Each row is a point on a landscape with many valleys, with its height.
A ball rolls from a point to whichever of its 2 nearest points has the largest drop for the distance, and stops where none of them is lower. Distance is the straight distance between rows; heights are no part of it.
K91: [145 107 113 129 149  63  94 153  82 116 165 152  78 124 108 115 102 118
 172 143 171  89  94 156 130 153 135 138 165 142 183 145 124 149 161 181
 141  65 133  95 146 149 101  86 160  98]  h=273
K786: [188 136  76 127 104 147  94  93 121 121 168 161 117 151 151 134 134 111
 116 118 122  75 151 124 104 129 132 132 138 115 161 125  85 150 193 186
 133 139 106 109 157 109  84 168 135  95]  h=69
K311: [130 135 132  82 110 165 168 103 172 158  79 174 125 126 126 126 100 163
  74 150 121 149 164 175 120 121 123 141 164  94 129 118 134  65  89 146
 101 123  90 169 119 148 104 115 180 190]  h=695
K244: [155 137 163 143 143 126 147 124 161 111 158 122 114 178 119 132 170  90
 128 133 167 123 155 101 101  94 136 126  82 179  73 152 139 138 150 137
 138 149 138 142 131 117 160 117 103 109]  h=665
K135: [ 80  84 221 126 169 133 106 144 128 159  87  87 104  87 105 114 105 134
 101 178 150 117 130 131 145  81 148 147 140 182 109  98 119 134  71 117
 121 122  94 140 109 188 130 144 118 113]  h=381
K840: [170 147 123 135 144 145 149 124 130  96 157 116  70 183  91  78 174 133
 124 178 179 110 101 129 121 101 135 187 136 176 105 179 185  90 183 123
 144 103 103 103 101 119  66 124 131 138]  h=534
K929: [ 86 140 115 117 116  98 102 129  87 130 130 100  94 154 132 171 172  56
 105  91 121 167 182  54 112 130 176  89 154 100 148 110  70 145 110 176
 113 173 145 144 128 115 150 148 103 193]  h=775
K307: [180 131 107 118 135 170 120 106 106 105 161 151  84 182 119  96 143 168
 135 138 177  79 107 126 123 130 108 171 155 158 111 168 145  89 163 181
 138  87 117 116  85 142  61 115 122  92]  h=511
K728: [149 110  61  66 162 154 100  60 109 158 116  97 146 146 123 111 148  99
  93 110 106 196 145  94 124  71 149 127 152 150 107 188  94 176  95 167
 151 116 126 151 128  93 126 148 128 127]  h=466
K793: [ 83  88 155 171 141  73 107 154  61 126  87 120 137 125  77 125 122 103
 146 107 124 131 171  62 133  90 152 109 131 168 135 114  81 138  90 103
 143 142 187 149 115 152 153 132  98 114]  h=793
K349: [143 159 204 105 108 117 130 142 193 125 172  67 149  97 182 205 178 126
 102 150 145 139 122 115 151 157 157 107  85 123  92 122 102 150 130 166
 114 176 122 146 139 121 188  87  89 161]  h=638
K681: [174 114  98 157 116 146 130 144  62  78 128 173 138 119 169 117 135 129
 166 114 158  84  91 180 128 172 104 123 157  90 177 165 158 104 163 104
 121 112 156 102 139 121 143  94 114  80]  h=587
K970: [ 87 144 168 113 168  73 163 170 100 142 145  42 127 107  97 114 132  99
 161 180 142 164  66 136 118 136 131 153 114 147 111 141 118 100  68  94
 154  92 115  90 135 150 130  68 131 124]  h=816
K184: [ 92 147 146 122 149 146  86  94 112 110 105  22 175  86 131 114 179 131
 114 142 146 139 107 114 128  91 134 125  92 189 125 144 155 183 130  86
 134 133 104 137 129 144 155 158 103  49]  h=202
K215: [ 67 131 218 123 163 156 127 144 154 152  82  66 138  77 134 106 117 140
  79 153 134 132  99 168 119  96 106 126 106 148  97 103 153 123  92  60
  98 148  51 129 138 142 148 151 107 110]  h=347
K518: [148 125  71 142 112 103  94  81 141 120 106 205 176 131 148 105  83 141
 129 120 128  86 184 128  93 112 108 120 127 152 155 138 120 190 147 125
 148 117 142 187 141 124 128 145 146  86]  h=393
K197: [102 150 169  59 107 124 105  87 159 169 142 100  92 136 154 186 116 147
 109  98  77 203 155 122 117 133 118  77 102  92  90  99 111 130  79 171
 110 110 103 137 155 143 123 158 137 134]  h=337
K262: [135  61 161 150 139 186 148 160 117 109  99 163  91 169 173 133 177  87
 118 139 140 165 141 126 135 120 155 131 189 106 166 147 168 109 102 142
 114 104 151 119 110 151 188 141 108 160]  h=296
K661: [ 96 123  83 132  93 162 148 110 111 134  87 178 141 131 138 172 110 161
 120  76  58 147 150 123 139 157 107  81 136  56 141  81 113  88  98 130
 112 140 149 153 124 138 124 156 122 144]  h=754
K579: [114  90 199 124 138 146 125 171 112 122  73 148 134 120 155 142 132 100
 106 115 156 148 129 120 140 137 139 128 187 143 135 165 130 108  66 153
 125 132 143 135 122 162 200  93 118 149]  h=339
K5: [111 108 134 162 133 165 130 122  84 104  98 141 109 175 130  78 144 130
 135 111 144 126 143 125  93 108  75 108 141 143 123 154 157  61 112  66
 126  95 124 112 110 141 153 146  98  90]  h=214
K493: [132 119 113 169 123 131 134 125 196 129 166 166 108 188 179 114 123 128
 153 132  92 139 148 130 110 136 115 121 102 106 114 120 185 161 159  92
 119 119 143 136 114 100 158 204 109 149]  h=380
K741: [145  94 134 146 126 133 141 138 105 150 126 188 114 138 100 122  74 103
 145 139 140 104 132 171  80 127  81 118 136 132 127 134  47  37  86 132
 146  98 109 102 195 157 139  69 143  82]  h=420
K261: [169 126  85 121 120 153 151 128 189 128 160 139 129 141  85 165 138 186
 124 131 103 179 135 123 170  97 153 116  76  71 145  50 126 101 157 129
 111 150 144 131 112 115 124 118 167 183]  h=220
K680: [179  76 103 100 148 203 132 129 155 157 159 146 132 173 152 118 138 131
 106 112 100 166 105 136 138 126 100 127 147 112  89 171 121  91 104 157
 149 102 122 106 138 112 168 108 129 140]  h=604
K945: [ 97 162 136  77 149  85 153 157 136 170 138  54 152  95  87 139 123 160
 139 149 108 185  68 111 153 135 129 141 103 109 110 103 106 103  67 124
 146 110 119 103 113 139 111  76 155 176]  h=823
K445: [121 176 153  75 121 124 103 111 136 103 115 110 114 126 130 156 139 170
 118  78 176 133  99 123 135 154 109 105 123 140 147 151 166 130 151 171
  96 110 109 117 108 129 117 110 168 110]  h=215
K759: [132  88 177 137 137 154  99 130 110 114  89 147 120 130  79 140 149 142
 108  49 156 153 111  91 172  90 109  78 114 145 130 143 163 120 140 134
 113 125 168 115 117 109 158 125 125  83]  h=199
K185: [195  89 100 121 108 207 169  73 147 134  94 197 150 100 132 144 123 169
 120 137 113 114 157 175 164  91 146 152 146  81 134 125 137 125 153 128
 104 125 152 179 123 118  73 151 138 120]  h=670
K155: [149  91  90 129 139 122 145 133 132 188 144 101 165  75 127  96  98 122
 149 190  67 118 102 120 173 126 168 202 161 133 102 120 104 194 104 123
 166 106 148 138 115 139  74 138 111 157]  h=334
K749: [161  71 135 187 112 136 151 142 167 152 131 178 145 109 152 130  98  82
 121 155  57 103 172 113 163 104 155 139 146 107 124 103 101 180 141 111
 145 167 167 160 144 119 141 197  84 149]  h=247
K891: [162 108  90 109 108 193 169 111 165 141 107 168 136  84 125 157 109 179
 127 161 104 131 136 191 158 126 141 140 154  52 161  82 137  84 122 130
 106 113 106 148 143 151  96 130 178 156]  h=683
K921: [112 106 123 110 162 140 122 113 181 138 100  72 184  85 112 106 127 171
 113 161 128 182 103 158 154  68 125 133  80 141 124 113 179 163 123  62
 118 120 100 145 117 116 156 131 150 112]  h=560
K619: [105  86 195 157 111 154 182 149  61 116 116 143 101 152 126 162 147 144
 161 159 155  86 164 155 112 130 145 134 131 131 121  79  89  38  88 142
 105 137 166 134 109 188 125 100  96 101]  h=630
K594: [117 124 178 159  98 136 120 142  70 101 116 153 136 116 176 161 132 138
 146 114 143  43 161 124 112 174 132 135 151 136 128 114  87  96 122 157
 123 155 157 140 117 174 123 123  88  94]  h=616
K488: [150 133 167  70 125 170 107  98 128 158 126  64 138  58 191 182 144 109
 110 136 101 186  95 163 152 135 165 132 150  91 141 133 119 184 107 160
 111 109 100 113 168 137 126 157 119 113]  h=229
K802: [ 79 192 142 124 151  61 144 190 136 126 169  63 110 131 107 129 165  88
 128 121 120 178  79 101 105 168 128 118  93 109 134 143 153 121 130 106
 143 136 113  75 147  99 173  99 141 169]  h=838
K627: [145  61 106 199 150 159 109 159 116  98 126 107 157 103 104 102 154 144
 134 163 132 107  97 113 179  76 137 132 109 127 200  83 134 128 170  66
 140 126 139  86 110 151 152 145 107  89]  h=519
K354: [106 119 170 158 114 112 161 120 101 148 101 153  92  96  81 148  96 118
 171  95  91 160 122 143 143 119 128  89  97  86 110  91 136 121 116  76
  98 115 181 142 148 114  91 153 116  95]  h=422
K178: [ 85 179 131 173 143  68 131 166 127 132 212  96  86 191 139  92 143  87
 171 122 110 111 142  80  77 165 109 135 106 143  93 142 156 131 144 104
 149 124 134 101 118 113 137 177  83 142]  h=480
K814: [ 96 105 144 145 140  89  96 154  51 123 119 122 103 148 106 134 158  67
 153  82 139 124 170  50 134 109 175 117 180 154 133 155  89 163 118 180
 134 150 182 160  97 122 128 148  80 154]  h=785
K570: [125 124 106 118 115 166 147 100 121 158 104 111 198  80 171 108 104 147
 132 147  89 113 108 153 145 146 122 167 150 120  85 146 120 149  94  98
 142 130 135 154 108 135 103 132 101 129]  h=328
K587: [190  71  58 113 161 175 112  96 108 142 130 118 162 139 114 115 164  98
 102 151 122 162 132  79 156  57 181 165 158 151 148 169  82 178 128 181
 160 134 142 142 117 106 117 126 116 134]  h=434
K762: [ 98 121 161 117 146  79 109 147  97 126 109  99 153 111  97 153 101 113
 128 153 143 108 155  95 107 110 146 125 113 180 123  95  51 125  67 145
 156 146 130 131 150 180 155  77 138 102]  h=801
K915: [113 118 100  73 148 139 112  85 143 175 100 105 167 149 104 112 112 135
  91  92  85 206 139 117 126  88 100  95 105 138  76 165 109 117  61 120
 141 115 111 146 142 109 157 129 152 138]  h=499
K160: [124 131 139 110 140 151  83  89  63 120  98  42 144  85 137 132 169 105
 118 149 139 158 128 108 127 101 169 136 155 152 180 124 106 171 122 132
 127 105 113 112 139 164 107 152 113  72]  h=124
K271: [159 106  68 137 146 160 135 133 138 121 163 121 138 184 132  85 179 106
 100 125 117 138  97 101 124 115 113 147 136 137 125 176 131 120 147 133
 160 127 119  93 120  90 153 125 113 136]  h=583
K889: [155 139 104 151 159 171 157 124 154 111 179 108 102 204 111  72 185 126
 127 138 152 119 119  89 100  99 105 162 103 189  55 188 194 106 152 122
 158 109 116 123  97 107 128 140 101 126]  h=558
K143: [103 140 110 137 122 149 139 122 169 118 109 127 165 142  88 123 125 221
  93 123 118 130 158 133 142  95 113 112  57 108 124  59 142  84 145  86
 101 175 132 140  80 125 126 123 152 146]  h=157
K766: [127 159 109 180 112  90 147 118  75 131 129 180 106 137  81  69 106  87
 149 112 106  66 137 127 105 129  99 128 132 156  85 178 111  92 164  73
 155 141 147 122 140  67  43 148  85 127]  h=547
K993: [147  93 157 136 152 157 130 137 120 108 130 114  72 162 179 104 168  73
 132 188 167 141 132 140 111 129 162 176 204 152 156 174 172 143 129 149
 120  78 117 110 107 154 139 167 116 147]  h=236
K17: [128  95 105 184 143 123 107 163  90  87 125  91 118 140 130  92 183 116
 135 176 135 116 123  92 153  97 175 164 158 144 214 127 160 156 184 103
 133 119 143  97  92 144 128 181  91 123]  h=494
K604: [109 162 148  77 100 120 180 103 149 135 100 175 109 142 134 186 112 147
 116 141 143 145 193 144  92 144 146 121 135 104 117 101 113  83  83 179
  90 139 131 188 120 152 116  86 172 180]  h=707
K985: [149 118 141 145 120 165 118 149  60  95 132 122 161 114 195 148 159 140
 163  98 155  80  97 126 140 189 129 144 173 125 146 167 123 112 140 160
 121 139 167 118 106 148 136  94  75  91]  h=603
K578: [116 136 159 104 123 117  74 111  92 130  90  97 104  80 125 112 116 105
 103 142 148 125 119 135 133 125 145 139 180 159 167 123 125 177 136 139
 120  90  87 107 149 155  84 160 162 110]  h=195
K357: [ 99  96 122 156 139 111  99 149 148 130  86 112 164  54 116 115  98 142
 128 147 120 143 121 142 170 108 143 121 127 113 180  69 158 185 132  53
 118 141 126 132 126 131 144 152 142 137]  h=325
K410: [147 139 143  96 123 157 100  93 152 157 162 106 100 125 215 153 141  90
 111 106  85 190 112 164 120 156 128 112 135  89 119 166 157 194 133 138
 111 103 105 104 165  97 158 187 118 126]  h=143
K610: [111 135  99 118 114 123  97  85 141 129  88 212 140 144 154 121  98 176
 128 105 160 110 177 136  84 127 100 120 145 132 165 162 167 145 131 156
 116  88 129 192 110 148 136 133 172 110]  h=356
K476: [101 190 149  91 103 117 124  75 134 155 143  87 124 147 124 163 135 122
 127  91  95 172 171 106  84 116 120  89  73 108  67 107  94 131 102 119
 115 148 122 142 152 100 110 172 124 118]  h=289
K470: [114 108 139 155 132 132  86 113 102  85  82 145 106 167  94 110 148 142
 106  81 154 127 159  90 121  77 110  72 115 156 166 120 159 111 160 101
 112 123 139 125 108 128 149 171 135  73]  h=131
K557: [119 172 129 137 102 147 103  88 120  95  96 108 129 129 180 111 145 110
 104 147 147 112 152 179  74 133 115 130 132 125 168 119 173 127 163  71
 102 132  70 117 150 132 126 194 131  84]  h=304
K425: [102 135  87 134  97 146  99 135 126 121  91 149 206 102 149 135 112 191
  96  70  92  99 135 102 167 160 101 114 131 105 146 103 118 114 124 121
 137 173 144 141  97 129 147 125 133 158]  h=744
K565: [106 164 132 118 133  30 106 156  91  96 125 118  65 133  65  89 114 135
 153 130 176 102  85 151 141 164 128 118 143 146 173 137 176 121 190 133
 121  80 105  82 125 127  75  90 176 146]  h=293
K413: [121 171  98 105  95 178 135  80 137 108 119  99 191 140 124 135 156 197
  90 125 127 104 147 159 110 116  90 115  57 125 109  82 116  64 146  87
 103 171  89 130 116 124 115 133 150  92]  h=82
K992: [134 105 118 150 130 142 117 138 119  84 107 130 140 131 132 102 152 155
 125 172 165  87 136 108 156 114 159 177 172 156 179 117 153 136 161 126
 121 131 145 142  57 160 102 139 120 150]  h=471
K177: [133 135  96  90 140 105 156 120  82 131 153 137  70 152 151 135 135 108
 194 108 154 152  98 140 118 166 155 146 180  96 149 176 153 157 133 189
 102  82 161 148 103 109  84 106 128 136]  h=81
K253: [188 104 152 134 135 155 125 127 122 115 173 148 129 137 142 132 128 159
 161 152 175  61 108 140 133 130 131 176 129 168  99 137 111 108 147 182
 143 118 155 135 100 150  91  88 107  80]  h=489
K536: [115 157 103 118 104  65 154 137 129 150  98 194 120 101 113 103  71 122
 144  85 108 101 120 136 150 175 120 125 173 120 125 148 140 173 139 136
 118 120 151 158 121  88  67 122 161 205]  h=193
K999: [119 124 143 116 136 154  89 118 189 106  92 167 156 137 156 109 111 161
  78 114 177  96 141 136 115 133  92 128 133 182 122 169 176 138 126 150
 133 134  86 176 114 144 190 119 154 117]  h=311
K124: [193  72  86 152 128 153 186 141 119 133 130 183 149 159 104 102 113 112
 135 192 118  85 151 128 133  86 148 185 153 134 116 133  64 101 114 130
 168 146 159 148 117 127 104 100 117 153]  h=424
K454: [150  92 127 157 109 135 109 146 131 167 166 194 120 131 135 152  65 122
 152 111  95 100 129 148 104 149  91 103 120  82 126  92  64  80 111 151
 146 113 121  98 202 150 164 108 137  78]  h=388
K784: [ 82 147  92 117 100 152 121 103 105 132  93 117 122 151 142 158 159 114
  89  75  61 183 161  80 130 143 140  85 139  75 138  88 104 114 108 132
 111 160 135 145 114 111 124 192 111 191]  h=764
K896: [151  71  98 171 130 130 167 154 111 129 143 185 126 173  97 117 106 112
 152 184 124 104 154 143  91  94 116 135 113 118 151  98  47  48  93 112
 156 121 134 109 147 157 158  85 132 109]  h=448
K638: [111 186 133 113  93 116 154  99 129 144  93 170 114 120 144 100  87 102
 131  92 111  94 149 149 107 178 109 138 171 132  86 173 148 146 140 122
 115 131 122 159 124  94  56 171 135 170]  h=239
K342: [ 86 187 115 105 138 103 138 146 115 118 178  28 121 182 132 159 195 107
 140 135 137 179 115  87  78 158 130 104  81 111 113 107 100  84  91 135
 140 142 105  94 133 138 176  85 116 140]  h=847
K868: [100 178 103 111  94 167  96  80  94 121 110  89 188 110 148 121 148 176
 105  82 109 100 126 139 121 146  84 113 105 123 107 132 129 101 152  89
 118 141 104 130 106 119  86 164 120  87]  h=156
K946: [133 159 147 103 114 133 145  95 193 154 127 158  71 154 143 110 105 114
 115 107 104 150 156 131 121 145 127 142 155 117  89 145 173 156 148 134
  96 116 117 136 119  86  75 205 146 191]  h=292
K484: [137  52 171 132 172 185 120 146 146 157  82 120 172  71 131 113  93 141
  84 193 128 127 118 165 152  83 124 153 153 145 120 113 101 109  59 101
 145 135  93 139 144 180 177 100 118 108]  h=400
K2: [138 130 120 132 137  97 128 126 165 161 138 155 136 135  99 105  89 101
 118  97  96 141 139  95 134 107 126 128 117 150  81 153 120 163 132 116
 150 145 150 138 140  81 123 141 128 158]  h=59
K364: [119 126  49 173 139 109 122 159 148 147 171 135 113 140  98  78 108 138
 137 102  78 139  80 115 153 139  86 111  96  87 157 105 162 127 176  70
 148 104 126  54 122  89 113 161 147 147]  h=454
K694: [163  99 112 109 153 165 126 102 101 119 143 117  93 145 173 110 157 119
 157 146 160 167 104 148 121 121 147 155 161 127 160 179 179 163 137 145
 113  65 136 116 106 131 120 139 122  92]  h=168
K669: [137 157 187 102 132 109 136 127 203 113 154  85 139 136 136 158 153 121
  98 155 169 119 141  95 122 118 142 129  80 195  59 146 117 170 117 161
 140 170 110 159 127 138 179  93 103 140]  h=652
K270: [ 75 195 156  89 127 113 122 117 159 104 128  41 140 107 120 127 158 128
  92 136 156 127  85 121 100 136  95 126  77 184 101 145 162 154 129 113
 141 132  50 107 155 139 156 145 127  88]  h=264
K144: [141 127 131 117 131 162 111 107  36 129 121 125 120 119 101 144 169 119
 132  46 130 154  96 109 149 123 127  95 135 102 143 168 124 111 152 149
 114 134 172 107 130  84  88 127 101  79]  h=258
K589: [ 74 100 115 163 108  79 141 171 103 140 109 184 130  75 140 168  59 141
 183 123  80  94 129 154 132 211 114 102 147  75 160  81  91 120  82 146
 131 106 145 145 163 173 149  94 141 141]  h=726
K771: [156 132 119 139 100 134 146 144 196 115 190 135 113 166 169 183 153 139
 132 153 112 141 149 135 123 158 146 122  92  72 128  65 111  92 146 145
 112 158 132 127 127 134 167 113 123 175]  h=277
K24: [157  68  76 136 170 100 155 148 124 143 142 131 144 159  98  91 116  98
 157 188 133 146 131 101 130  79 154 169 135 158 118 146  92 143  86 126
 176 123 159 140 115 135 146  89 124 148]  h=396
K153: [148 144  97 154  97 118 144 134  86 123 136 185 126 115 129  91  88 111
 160  95 107  69 106 175 114 192  79 111 152  91 130 150 116  94 159  86
 129 121 128  99 152  97  81 123 110 112]  h=568
K79: [ 83 167 197 178 125  91 152 171 125 142 162 133  68 174 114  84 115  98
 162  99 120 100 154 110  91 159 100 149 132 172  52 158 145  88 127 109
 134 126 130 118 106 114 101 172  85 169]  h=504
K846: [140 128  97 122 132  80 162 146 177 153 138 181 148 141  98  95  55 151
 145 133 118 113 135 119 148 137 123 157 139 146  83 137 115 127 114 134
 156 139 153 157 102 105 100  89 152 202]  h=135
K928: [122 164  94 164 110 103 137 150 132 108 213 127  80 214 162 127 183  96
 160 133 130 102 154  91  85 171 135 134 123 108 134 129 135 116 179 143
 133 142 140 108  97 105 126 157  81 164]  h=453
K878: [109 141 157 113 143  94 149 164 120 125 120  96 161 121 103 143 114 112
 137 165 152 130 113 139 100 136 113 126 101 142 113 109  68  71  55 115
 143 147 104 103 166 161 183  39 141 109]  h=808
K895: [149  97 129 148 111 197 206  98 126 115  88 209 136 138 150 149 136 164
 132 156 129 106 188 179 126 100 133 129 127  93 129 109 144  86 116 109
  94 142 169 196 102 145 121 128 120 113]  h=657
K186: [140 128 117 102  95 183 140  89 136 153 115 108 182  74 181 174 121 140
 111 130  55 139 134 166 144 150 144 135 142  72 114 106 102 146 104 125
 113 158 133 161 157 133 124 160 114 128]  h=291
K60: [158  72 129 148 126 130 145 149 149 169 177 123 112 116 157 141 116  82
 143 172  67 115 131 114 160 138 174 170 165 107 104 111  77 175 110 164
 148 129 159 135 145 136 115 163  86 161]  h=295
K852: [151 123 134 125 136  98  86 128 200 135 112 156 145 108 104 133  77 102
  83 107 125 126 149 111 136  98 123 101 111 165 120 129 123 196 143 143
 146 155 116 138 174 105 171 137 162 133]  h=139
K280: [196 151  97 114 116 142  94 122 168 125 158 170 133 104 112 126  92 139
 103 105 147  67 104 140 153 135 112 134 129 148 132 133 113 161 195 179
 148 135  98 102 160 110  95 123 179 113]  h=162
K528: [158 112 172  78 130 167 121 134 174 146 170 107 141 141 156 176 150 150
  99 115 125 155 107 123 148 137 119 106 112 117  75 143 107 100  93 187
 131 135 122 121 137 133 178  84 115 131]  h=622
K858: [122 116 132 143 109 124 151 127  97 116 105 143 117 117 110 129 127 136
 159 133 130 117 140 129 148 127 148 133 141 112 144 110 142 132 135 110
 108 118 173 150  94 128  85 147 125 133]  h=449
K308: [117 119 163 128 126 173 185 119 106 116 104 145 132 160 141 150 153 186
 135 162 169 109 195 134 126 101 152 158 130 151 103 100 117  72  88 146
 105 153 173 178  56 180 118  89 112 140]  h=642
K920: [132 125  66 118 170  41 106 156 112 111 146 111 150 125  85 140 124 118
 153 100 157 156 101  77 144 127 155  99 110 145 174 140  96 190 132 174
 151 144 168 120 142 109 182  47 154 113]  h=338
K77: [ 84 193 142  66 136  62 153 154 109 151 131  90 139 114 111 165 133 137
 155  92 125 192  86 108 131 172 126 115 108  99 111 151 127 127  80 147
 127 132 140 126 118 100 135  77 139 176]  h=831
K559: [180 127 126 163  95 154 125 124 192 133 190 146 146 145 179 170 151 122
 107 125  97  99 158 114 135 140 144 119  87  97 102 103  92 136 178 135
 129 184 151 131 133 101 153 154  84 144]  h=237
K742: [147 118 108 127 122 171 138 113  66 122 144 113 141 133 132 155 155 124
 150 100 118 155  99 136 121 132 122 103 108  81 138 116 112  90 122 119
 125 124 151  97 147 125 128 110 103  73]  h=302
K44: [ 78 186 163  87 139 120 147 127 176 127  88  74 158 105 110 110 113 136
  91 156 153 130  95 148 102 132  85 129 100 180  87 147 135 114  72  90
 142 143  31 125 136 134 146 103 139 139]  h=308
K726: [173 136 104 136 131  85  96 130 142  98 169 158  83 139  78 107  96 122
 133 139 173  63 100 125 120 129 118 126 117 177 148 139 131 165 190 178
 156 111 100  97 170 132 108 101 166  78]  h=223
K317: [108 165  77 142 142 119 103 130 154 126 178  65 139 109 103 115 171 142
 105 100  85 164  70  99 151 135 122 125  72 116 164 119 171 158 193  95
 142 123 113  70 136  94 129 158 150 124]  h=483
K824: [144 170  91 111 106 165 113  86 141 105 135 122 132 149 203 121 154 101
 105 117 125 141 128 182  89 167 111 131 142  98 173 159 177 148 183 118
  99 110  76 101 159 100 152 178 156 116]  h=242
K996: [ 97 169 154 133 117 122 135 111 131 109  83 133 110 121 134  86 111 138
 119 173 172 102 141 193  82 129 104 139 138 146 140 120 174 105 129  66
 100 118  70 136 118 146  94 141 147 114]  h=310
K663: [118 116 193 140 134 142 134 158 147 135 117 124  89 101  85 153 132 137
 131 110 125 192  94 152 172 106 142  92  89  82 143  84 183 108 142  92
  89 118 140 105 139 108 128 150 154 131]  h=389
K38: [144 136 124 124  89 177 131 106 100 136 162 126 138 150 175 182 136 120
 127 101 102 126 143 144  85 161 105  98 102  73 105  87  73  68 109 141
 127 144 119  98 177 137 144 124 104  85]  h=343
K422: [ 99 164 119  96 132  71  65 111  75 105  83  91  94 102  63  92 127 135
 111 139 167 110 101 126 134 116 129 106 153 173 164 140 140 142 156 123
 135  89  83 102 139 152  59 106 165 102]  h=249
K906: [104 142  65 152 127  90 122 165 150 126 185 146  98 185 132 122 129 132
 147 103  95 132 112  93 129 178 117 124 122  85 156  96 132 133 161 140
 135 130 147  93  93 108 136 148 132 184]  h=423
K222: [ 99 150 172 169 128  72 177 138  85 128 129 161  57 176  58  84 113  92
 161 131 137  95 171 135  94 103 126 146 125 181  72 159 122  66 136 102
 138 129 151 141 112 105  55 143 103 160]  h=526
K118: [ 87 114 210 168 135 119 137 176 127 127  98 108 112  51  99 134 135 122
 137 152 132 144  98 168 171 112 158 133 110 106 163  58 174 132 147  49
  85 147 132 112 133 119 117 161 126 137]  h=358
K695: [133 130 118 177 121  82 102 141 180 100 100 189 135 120 107 102  90 112
 101 104 143 104 144 131 135 115 104  95 113 138 178 118 165 167 187  88
 118 163 112 121 155  86 162 149 169 135]  h=207
K146: [ 74 143 168 117 104  73 165 161 135 129  88 178 124  92 125 182  81 158
 160 133 133 128 152 162 117 168 131 111 126 102 138  90 113  83  70 145
 105 139 133 158 149 163 147  65 177 159]  h=717
K725: [126 167 151  87 123 165  92  91 137  73  96 124 133 134 158 128 155 166
 107  96 192  88 128 131 115 149 111 142 153 193 134 190 186 138 161 169
 112 129  94 161  79 143 116 132 143 111]  h=265
K245: [134 146 151 140 136  95 126 114 204 145 185 128  66 162 163 117 138  97
 142 122 128 150 159 104 109 126 143 129 107 139  82 146 192 189 159 126
 112 112 131 141 118  92 129 192 117 168]  h=340
K675: [133 116  75 116 163  56 142 132  99 152 150 116 144 137  82 122 122 113
 183 136 139 157 123  83 135 101 168 143 118 152 123 147 103 188 112 148
 157 126 191 162 114  98 106  70 125 131]  h=367
K304: [133 166  96 146 125  59 141 189 182 121 132 148 146  95 103 110  96  94
 117 116 127 116  99 148 143 164 114 123 120 119 158 127 154 160 173  95
 137 168 100  80 163  76 159 101 183 182]  h=262
K114: [132  75 155 181 133 130 134 169 173 140 102 151 162  64 133 130  87 118
 107 174  85 110 150 149 173 100 156 150 146 113 147  72 123 169 125  81
 122 183 136 158 148 142 176 157 114 164]  h=290
K611: [122 173 116 100 112 151  93  66  93 124 135  93 146 154 160 148 147 134
 134  62 127 132 171 105  83 121 103 102 105 145  82 155 120 135 131 148
 124 130 126 150 129 114 123 162 109  68]  h=227
K9: [100 131 167  87  92 125 108 121 142 162 148 140  71 119 167 218 109 137
 125 114  85 156 150 132 121 168 138  85 139  66 139  77  91 112  86 218
 107 110 115 137 172 175 128 131 151 139]  h=376
K641: [102 164 121 164 122 146 146 120 100  93  97 117 150 143 125  68 151 143
 117 158 159  92 136 168  94 121  88 131 113 155 112 139 153  62 133  30
 126 140  93 120 104 136 118 124 102 106]  h=268
K119: [160  88 126 148 164 156 123 129 153 114 123 108 160  68  87 101 130 157
 123 175 167 123  80 166 173  70 122 144  92 153 143 116 172 149 158  76
 132 120 111 116 136 134 134 106 137  77]  h=541
K768: [192  86 134 116 149 173 125 112 130 141 147 135 144 133 129 130 133 117
 119 149 152 118 112 106 155  92 159 179 137 188  68 180 103 157 116 184
 157 129 158 161 112 122 100  98  95 116]  h=465
K711: [111 111 124  94 149 115 132 176 110 146 150  72 116 114  54 128 121 170
 129 145 137 151  62 113 172 131 117 134 121 112 144  83  95  57  92 147
 140  98 104  59 113 170 115  64 171 145]  h=830
K782: [146  76 140 110 164 156 117 140 123 130  84 120 151  99 126 122 125 102
  92 161 159 165 102 135 145 101 135 141 165 153 148 166 127 132  77 143
 149 104 105 122 148 157 188  82 155 120]  h=370
K485: [104 125 114 129 106 101 128 167 125 153 118 138 167  64 133 144  73 162
 146  83  72 135  92 137 180 178 113 108 130  74 130  97 119 144 109 109
 132 140 153 129 139 125 141 101 134 161]  h=735
K214: [130 178 150  64 124 111 128  99  91 130 128 116 120 109 163 166 127 142
 178  68 168 157  87 152 112 167 130 106 142 121 130 189 163 167 131 179
  97  90 150 140 117 108 100  92 135  87]  h=158
K240: [122 150  94 152 144  18 110 184 129  85 123 133 146  92  99 109 103 128
 171 129 164 111 103 124 150 156 135 119 116 153 190 122 147 183 168 115
 139 142 150 113 147 114 152  72 172 137]  h=303
K648: [161 125  94 164 103 106 100 113 155 127 189 145 114 152 170 153 119  98
 142 137  92  99 173  97 112 132 156 119 106 100 147  85  82 195 183 147
 133 147 147 124 164 113 130 185 102 116]  h=169

Call two points neighbours if one is among the 2 nearest of the other. Go from one point of each pair to the other, from neighbour to neighbour, staying as low as possible. Name the highest point that can't be avoided.
K2, K749 => K896
K786, K413 => K771
K410, K470 => K996
K413, K160 => K565
K749, K587 => K915
K160, K177 => K484
K470, K749 => K155
